The views of a scene show one set of named points, each view turned or mirrored, and shifted as a whole, with a little noise and some points left out.
In the rows, 128 means zero.

Scene 1
View 1
q228: [134 143 159 125 132 138 192 162 130 151 138 111 117 162 151 137 138 191
  97 156 172]
q46: [136 133 177 129 118 136 170 137 137 176 160 128 139 144 153 149 140 184
  84 154 173]
q917: [150 112 166 138 130 121 170 162 132 136 145 155 136 159 154 128 144 158
  95 120 150]
q601: [165 127 127 113 126 119 182 175  99  92 109 117 138 167 134 117 129 149
 106 119 130]
q860: [159 152 164  74  77 175 142  81 105 130 145 124 149 121 133 168  94 153
 105 137 146]
q853: [171 114 170 104 102 148 144 127 128  98 135 191 128 146 147 152 110 126
 113  85 130]
q776: [156 134 142  89 123 160 185 169 121  57 102 155  79 181 146 134  99 144
 130  95 144]
q977: [161 147 125 107 113 127 180 146  86 127 122  73 164 147 130 126 128 173
  92 160 141]
q635: [158 136 151  98 114 153 171 152 118  95 120 141 114 160 144 138 114 148
 115 112 143]
q111: [137 132 145 151 144  97 198 181 115 174 138  79 157 160 149 114 168 200
  73 175 162]
q245: [127 116 184 159 144 108 179 173 151 191 159 144 132 156 167 133 166 191
  79 150 177]
q497: [139 158 119 118 140 125 213 182  99 135 115  55 125 169 137 113 138 206
  98 175 165]
q563: [154 143 153 107 103 142 163 123 105 150 142 100 158 135 137 141 124 172
  90 157 150]
q223: [147 161 123 104 121 137 198 155  92 135 121  57 140 155 137 123 128 199
  98 179 157]
q203: [146 120 172 147 120 105 163 140 126 203 166 111 182 130 151 135 160 183
  69 166 161]
q852: [157 124 141 124 130 114 185 174 111 117 121 119 139 165 144 122 137 160
  98 131 142]
View 2
q601: [144  92  59 102 148 150  99 139 113  80  96 143 176 130 131 107  99 123
  90  76 113]
q111: [128 137  77  90 203 131  82 134 100 169 110 186 119 162 121  86  80 145
 115 108 110]
q563: [114 115  97  87 141 149  97 106 105 126  93 172 149 159 187 121  79 105
 102 121 126]
q46: [118 115 100 120 146 131 104  92 121 160  98 174 127 144 159 102  71 116
 128 139 145]
q776: [160  73  64 131 110 137 110 120 128  68  87  88 212  80 139 106 103 102
  89  94 139]
q223: [129 146  77  64 171 137  76 144  95 150  90 141 169 151 164 108  84 108
  75 109 104]
q917: [132  86  78 134 145 139 110 101 126 112 105 170 135 132 124  98  86 132
 131 107 138]
q497: [145 152  67  76 190 131  72 153  98 161 100 135 168 140 140  91  87 126
  80 102 100]
q245: [124 111  89 144 170 124 105  98 129 174 110 183 107 139 111  83  77 141
 152 131 147]
q860: [109  99 112  94  93 153 111  83 113  96  75 155 165 145 229 144  78  77
 100 136 138]
q203: [101 112 107 117 162 136 104  87 115 165 104 216  92 175 154 100  70 129
 149 135 142]
q635: [143  89  75 116 117 144 107 112 122  85  89 126 183 114 155 113  94 104
  98 104 135]
q228: [133 121  89 116 159 124  93 114 119 159  99 142 148 126 140  95  78 125
 113 129 137]
q977: [127 125  74  69 163 150  86 141  94 117  92 168 156 162 168 116  86 111
  85  94 103]
q853: [131  53  84 145  92 158 132  83 132  52  90 152 164 116 158 120  97 103
 123 100 152]
q852: [144  97  70 118 149 140 103 121 119 107 102 144 163 121 128  97  93 123
 108 101 129]
View 3
q601: [121 108 105 105 121 118 133 119 131 155 130 106 176 148 112 106 103 119
 140 143 106]
q977: [151 106 120 115 112 122 136 144 150 154 155 103 169 101  89 115 102  97
 105 127 118]
q860: [142 109 160  71 193 143 123 125 152 147 169 110 177  73 127  93 150  93
  38  98 119]
q497: [149 111 133 126  89 134 142 167 186 164 118  89 149 136  82 131  98 110
 133 157 110]
q223: [156 110 141 117 104 134 140 165 180 164 134  93 158 113  81 126 108  99
 109 136 113]
q203: [146 149 103 138 151 129  77 151 168 129 154 123  85  75 148 107  98 139
  62 169 118]
q228: [130 124 140 114 150 143 114 151 184 150 111 104 128 130 124 119 117 131
 104 167 107]
q635: [112 107 144  75 178 139 128 111 142 153 125 108 188 144 131  99 139 118
 111 130 104]
q245: [126 151 111 136 157 135  83 153 175 132 111 117  85 122 156 115 105 155
  98 192 103]
q46: [139 136 134 119 166 138  99 148 179 134 134 115 112 100 139 110 118 132
  74 163 112]
q852: [122 115 109 107 137 123 124 121 136 149 127 110 160 139 123 108 106 125
 129 148 104]
q853: [100 117 123  62 219 132 103  85 110 136 141 123 183 130 164  80 146 129
  82 128 102]
q563: [151 117 135 105 148 133 118 140 158 146 155 108 150  88 114 106 116 106
  77 129 119]
View 4
q635: [195 132 136  94  86  96 100 155 135 115 168  84 164 126 108 122 113 127
 111 173  66]
q497: [135  93 202  95  48  98 136 116 138 151 142  95 215 140 139 119 134 102
 102 129  96]
q46: [137  92 142  95 114 113 133 114 110 130 126  87 177  88 115 174 149 123
 104 161  49]
q852: [167 125 154  87  73 102 132 121 114 122 174 105 168 136 126 139 127 111
 117 145  87]
q228: [144  97 167 106  89 106 130 123 128 134 147  71 186 101 116 162 140 113
 102 154  73]
q223: [136  90 180  86  64 101 124 120 135 150 116 102 217 140 131  98 133 114
 106 143  79]
q601: [185 138 149  85  66  95 119 135 126 117 181 108 166 156 124 115 115 119
 122 148  90]
q853: [208 148  93  85 122  98  96 158 118  99 180  94 124 117  97 142 109 138
 121 190  50]
q563: [143  95 137  72 101 116 118 121 115 133 111 116 185 123 116 118 133 135
 109 162  47]
q111: [119  89 184  86  66 116 165  82 101 136 145 110 195 118 141 165 156  98
 109 120  87]
q776: [220 154 139 102  75  83  95 169 145 114 203  75 152 139 107 119 100 123
 119 173  89]
q203: [114  81 132  81 119 131 157  82  81 125 120 116 167  87 120 190 159 118
 109 149  43]
q860: [170 106 104  73 131 107  83 151 122 129  95 112 173 116  95 100 118 159
 107 196  21]
q917: [168 124 133  94 101 109 133 119 107 111 177  92 149 106 118 172 135 112
 118 154  70]
q977: [145 103 157  74  72 104 126 114 116 138 126 127 193 152 130 100 130 122
 113 146  73]
q245: [132  96 154 104  99 119 159  96 100 121 162  76 169  75 124 218 160 101
 106 142  64]

Which points are out of place in each view (at most two, in the order of its rows)? Write - if all are in place.
view 1 | q203
view 2 | q852
view 3 | q601
view 4 | q776
